A landscape with many peaks, sampled at points; each row gives a point and its height.
From any point a climber steps to the highest of the 2 points nearest to it. It stops when none of these is higher. Distance is the straight distance between rows; heights are no part of it.
Q_666 (h 30.0): [ 98 155 137 152 191  88 129 120 166 101 138  68 179 146 105 139 106 175
 117 102]
Q_33 (h 16.7): [ 24 101 172 144 104 156 128 138 112 112 144 158 148  86 108 170 109 111
 136 102]
Q_645 (h 0.7): [140 122 170 123  69 154 125  95 110 182 141  79 126 158 106 144 118 160
 122 127]
Q_543 (h 38.6): [203 177 107 139 123  86 151 172 154 102 126  85  98 127 151  89 121 172
 119 166]
Q_142 (h 40.1): [ 89 133 162 116 188 131 140  89 128 128 131 145 132 123 136 133 110 112
 127  90]
Q_582 (h 16.4): [ 57 104 147 152 162 124 132 110 150 137  96 115 102 104 128 126 139 119
  97 124]
Q_736 (h 36.0): [143 119  36 139 105 142 110 147 134 150 126 192 156 138 190 139 166  61
 156 131]
Q_697 (h 44.1): [123 145 113  97 174  80  89 152 138 118  91  53 172 133  89 119 143 165
 121 106]
Q_242 (h 32.0): [108  38 188 129  96 134 105 145 124 115 125 171  87 116  86 153 100 119
 127 157]
Q_249 (h 23.2): [117 169 139 159 119 130 146 129 124  99 130 142 123  51  98 124 126  85
  97 150]
Q_25 (h 44.7): [ 65  57 164 106 129 157 120 113  95  87 153 147 152 114 117 140 125 166
 165 101]
Q_168 (h 39.6): [ 59 127 122 152  87 139 135 123  94 129 125 111 202 129 117 168 131 129
 144 107]
Q_375 (h 45.8): [ 63  78 165 137 177 134 150  95 120 107 131 180 130 131 140 134 122 118
 165 116]
Q_57 (h 8.1): [171 131 132 118  67 128 146 152 117 140 116 153  78 136  81 166  84 136
 106 168]
Q_661 (h 0.8): [ 94  74  94 120  98 139 134 137 128 147 110 186  62 119 121 124 143  97
  98 160]
Q_983 (h 33.5): [ 70 130 156 166  98 131 136 125 126 129 131  73 172 132 100 174 110 168
 117 120]
Q_894 (h 11.0): [101 129 108 102  97 161 163 141 120 137 170 204  58 101 185 109 123  83
 122 125]
Q_307 (h 63.8): [102 157 105 136 166 130 144 122 149 138 124 187 125 139 176 130 130  54
 134 115]
Q_924 (h 16.2): [ 58 100  86 111 116 123  94 143 116 147  86  83 130  98 119 116 181 128
  96 118]
Q_252 (h 8.7): [149 129 186 135  84 155 168 146 111  99 167 180  92  89 120 141  82 101
 126 146]
Q_283 (h 65.1): [202 134 150 137  85 137 172 122 107 131 162 122 144 184 172 125 115 139
 153 135]
Q_316 (h 49.3): [124  64 144 167 118 115 144 105 148  87 174 114 154 182  69 114 113 172
 141 140]
Q_506 (h 62.6): [132  99 148 116 160 141 132  88 104  91 170 132 164 116 110 109 120 144
 144 110]
Q_681 (h 56.5): [ 77 142 104 101 200 101  91 129 153 151  83 114 119 114 141  97 163  97
 112  95]
Q_997 (h 13.9): [124  97 142 101 113 164 157 118 103 141 145 200  72 144 160 127 117 107
 146 130]
Q_930 (h 72.9): [158 145 158 161  83 136 170 118 132 154 152 120 115 186 150 149 105 158
 134 162]
Q_119 (h 51.8): [ 61  98 131 155 149 128 158 121 130 109 116 208 106 124 131 135 137  81
 150 148]
Q_577 (h 47.3): [ 91  88 175 119 123 133 124 159 129  71 170  85 156 108  82 154  88 182
  88  85]
Q_780 (h 56.3): [110  89 126 113  86 150 112 107  82 134 131  84 163 114 113 124 156 152
 133 118]
Q_108 (h 43.3): [ 63 162 115  92 152 128 113 125 147 175 122 139 109 119 114 142 118  85
  98  94]
Q_90 (h 17.3): [173  85 132  84 123 138 153 119  98 139 119 180  85 189 158 136 111 137
 151 131]
Q_233 (h 20.2): [ 63 127 148 153 117 145 131 115 114 120 137 148 140  60 104 135 129  91
 114 126]
Q_580 (h 57.8): [ 93 140 120 180 131 124 175 125 144 126 117 163 105 127 164 123 142  83
 124 154]
Q_575 (h 42.1): [116 107  50 141  78 136 132 137 109 145 105 193 138 160 145 146 150  80
 147 164]
Q_588 (h 35.3): [103  63 115  88 156 173  95  89  96  68 146 157 162 120 138 122 129 185
 189 115]
Q_315 (h 43.9): [221 179 113 131 147  87 119 186 159 109 120  81 145 131 154  75 152 141
 135 148]
Q_650 (h 8.6): [136 162 134 125 103 146 173 144 112 117 155 156  82  71 174 100 123  88
 108 125]
Q_71 (h 46.4): [210 153 138 124 169 106 121 145 165 160 109 113 130 184 182 133 121 118
 144 106]
Q_918 (h 57.1): [183 156 125 142 140 134 108 165 151 142 122 107 162 105 198  72 189  78
 156 105]
Q_790 (h 56.7): [108 133 136 146 122 120 146 110 126 135 109 141 142 147  97 161 109 128
 134 142]
Q_121 (h 63.7): [117 176 142 135 198 107 118 120 173 153 101 107 127 135 157 110 146  96
 124 112]
Q_920 (h 47.2): [ 93 119 104 121  84 171 105 102  73 136 137 125 199 116 131 145 149 124
 164 103]
Q_503 (h 26.2): [ 82 155 131 150 171  94 113 155 159 124 127  43 153 150 111 158 113 226
 105 111]
Q_130 (h 36.9): [ 84 152 123 104 140 107 112 136 123 130  98  83 163 126  96 163 118 148
 108  98]
Q_825 (h 52.0): [187 166 158 109 147 133 148 120 135 158 146 119 114 161 193 112 119 111
 136 104]
Q_683 (h 56.8): [129  68 169 137 104 139 148  98 107 121 154 134 142 167 100 132 122 156
 156 144]
Q_537 (h 37.3): [ 67  35 193 132 104 136 118 140 115 105 139 138 123 120 102 161 116 152
 138 125]
Q_28 (h 43.0): [187 196 114 191 157  93 141 135 177  88 178  87 146 131 125  85 133 162
 123 158]
Q_379 (h 59.2): [151 207 105 104 110 109 105 155 140 175  97 106 114 129  94 126 134 112
 110 149]
Q_87 (h 65.0): [186 137  93 135 161 154  88 145 137 128 126 156 173  95 200 112 184  73
 172  87]
Q_295 (h 27.4): [120  38 129 116  86 162 109 128  96 111 122 185  86  96  99 133 137 128
 139 163]
Q_440 (h 73.3): [203 121  96 118 187 154  83 113 128  85 133 153 180  94 185 103 162 113
 183 101]
Q_856 (h 11.2): [138 140  98 110  81 115 157 169 130 134 111 174  53 121 127 143  95 106
  96 153]
Q_405 (h 34.0): [184 172 137 118 131 105 137 168 158 145 116  90  45 117 138  98 120 177
  91 162]
Q_347 (h 50.1): [187 185 106 136 116 114 126 173 138 128 114  92 139 105 172  70 176 102
 136 150]
Q_85 (h 34.6): [185 131  72 137  97 128 126 160 122 139 108 147 145 144 199 123 160  84
 153 125]
Q_717 (h 38.3): [175 160  98 187 148 104 119 115 178  90 194  78 141 165  79  77 118 177
 118 131]
Q_247 (h 51.9): [191 131 103 100 149 104 140 128 109  93 108 149 124 126  94 123 118 133
 120 152]
Q_597 (h 51.2): [155 179 109 115 142  95  89 147 138 141  89  74 160 120  82 117 145 140
 128 144]
Q_643 (h 27.3): [171  63 102  92 157 162  91  83 100  93 133 162 154 150 158 113 142 161
 186 127]
Q_859 (h 11.1): [118  98 192 129 111 163 153 110 116 132 165 171  87 110 132 132 114 110
 136 133]
Q_65 (h 6.1): [149 181  91 103 100 148 142 135 105 129 152 176 122  97 176 113 133  74
 136 121]
Q_581 (h 64.6): [124 107 180 148  90 140 158 111 123 152 136 153 110 174  99 166  96 143
 148 153]
Q_558 (h 22.4): [ 76 154 128 164 164  97  98 130 165 161  97  56 125 132 126 133 146 186
 109 135]
Q_834 (h 59.3): [141 122  93  93 111 133 109 114  89 123 107 153 135 116  84 141 124 123
 132 139]
Q_624 (h 29.9): [140 161 149 141 143 113 119 132 161 149 111  87  73 100 102 115 135 150
  87 159]
Q_900 (h 11.4): [ 59  64 125 107 119 140 113 142 101 120 100  99 128 107 124 146 142 161
  98 100]
Q_811 (h 3.7): [ 65  64 134 112 121 147 116 116 123 159 110 163  81 122 114 143 125 116
 111 121]
Q_973 (h 47.9): [167 153 122 188 138 101 178 131 151  71 156 114 144 112 132  97 133 136
 119 168]
Q_222 (h 28.4): [ 87 186 115 141 105 130  87 132 153 216 110  85 161 168 139 152 145 112
 135 110]
Q_600 (h 14.6): [156 184  96 101  85 118 152 162 130 159 117 145  94 149 156 139 105 100
 121 130]
Q_617 (h 7.2): [ 54  60 137  87 122 136 104 147 124 147  90 132  88 133 102 172 107 149
  91  95]
Q_62 (h 48.4): [ 88 190 101  86 179 118 100 127 134 148 111 148 155 104 118 137 120  77
 127  78]
Q_680 (h 6.2): [158 112 190 171  60 139 158 148 134  99 173 151 107 115  90 152  85 134
 127 180]
Q_515 (h 26.3): [124 182 122 152 117 124 140 135 143 139 116 111  99  81 123 107 151 105
  95 157]
Q_849 (h 76.6): [176 164  85  68 108 129  78 146  93 150 101 119 144 111  98 104 159 105
 139 127]
Q_110 (h 49.2): [104 126  79 156 112 111 129 122 134 150  80 152 144 171 118 160 137 103
 133 157]
Q_706 (h 40.4): [187 166 137 154 204  89 125 124 186 137 128 113 130 189 153 140  99 160
 137 133]
Q_502 (h 28.5): [105 180 137 181 119 109 118 114 144 161 124  78 174 157 108 177 109 171
 139 138]
Q_707 (h 20.4): [ 91  75 121 125  93 145 102 124 118 151 106 103  92  78 106 111 158 124
  87 139]
Q_544 (h 35.1): [152 155 142 129 199  90 129 105 158 115 123 113 158 170 105 147  94 147
 126 118]
Q_182 (h 58.0): [187 176 154 146 117 119 180 135 143 132 156 116 125 172 205 130  82 137
 147 120]
Q_804 (h 46.1): [221 142 101 111 169  95 133 140 133  88 123 136 154 142 145 114 126 121
 141 128]
Q_364 (h 19.2): [ 68 110 150 164 186  96 130 116 170 118  99  77 111 118 120 127 129 173
  93 129]
Q_549 (h 40.9): [ 73 115 161 102 143 126 130 154 115 104 121  99 149 136  97 184  92 172
  96  76]
Q_370 (h 4.7): [156 134 125 102  73 141 129 121 110 179 112 125  95 165  99 154 114 133
 117 143]
Q_76 (h 23.8): [126  56 146 136 105 141 104 132 116 100 117 145  95  63  93 113 136 119
  90 163]
Q_622 (h 65.5): [155 135 120  89 116 142  97 110  90 136 132  93 155  99 119  93 166 130
 132 116]
Q_823 (h 68.1): [136 177  72  88 101 113  96 138 107 150  95 138 144 123  75 148 132  95
 123 130]
Q_453 (h 18.8): [163 181 118 130  90 130 132 146 143 191 120 104 101 171 180 118 141 116
 129 136]
Q_786 (h 70.1): [148 185 131 145 186 113 142 123 150 124 124 144 149 121 178 119 137  72
 135 108]
Q_140 (h 54.5): [113  75 157 101 140 143 124 113 109  75 188 113 162 122  79 126  95 175
 122  79]
Q_517 (h 63.9): [168 115 121 123 164 144 107  90 103  93 158 126 194 110 152 100 148 126
 164 108]
Q_388 (h 38.9): [ 82 159 162 126 172 120 142 108 161 158 115 146  91 126 110 155  92 105
 103 111]
Q_437 (h 49.8): [177  62 119  90 141 154 119 102  95  75 153 156  98  89 117  84 145 160
 133 146]
Q_54 (h 52.6): [137 122 123 172 130 120 178 125 118  83 129 148 123 102 144 101 147 107
 128 163]
Q_764 (h 43.4): [154 100 124 156 152 109 131  96 158  95 177  79 143 163  89  86 125 169
 116 123]
Q_443 (h 21.6): [163  74 123  83 119 168 121  94  83 130 138 163 111 152 149 117 140 150
 160 133]
Q_829 (h 55.4): [161  63 151 114 156 141 128 100 122  67 184 147 117 102  83  87 112 154
 121 124]
Q_184 (h 33.7): [ 45 151 112 164  88 132 127 117 132 176 117  98 166 148 127 164 141 118
 128 120]
Q_300 (h 23.4): [134 173 138 115 108 130  98 122 145 213 115  79 113 171 131 125 142 140
 127 128]
Q_423 (h 40.0): [198 137  96 108 120 110 147 154 112 118 118 131 114 138 191 104 130 116
 140 123]

Where does a climber stop that starts at each point below?
Q_57 | Q_849
Q_811 | Q_25
Q_503 | Q_930
Q_233 | Q_440

Call two points neighbours if one is among the 2 nearest of the other. Go from one point of each pair to the other, from neighbour to neighbour, staying as high as possible. Name the lowest point that can't be avoided.
Q_580 / Q_849 | Q_85
Q_25 / Q_930 | Q_443
Q_930 / Q_786 | Q_717
Q_849 / Q_440 | Q_130
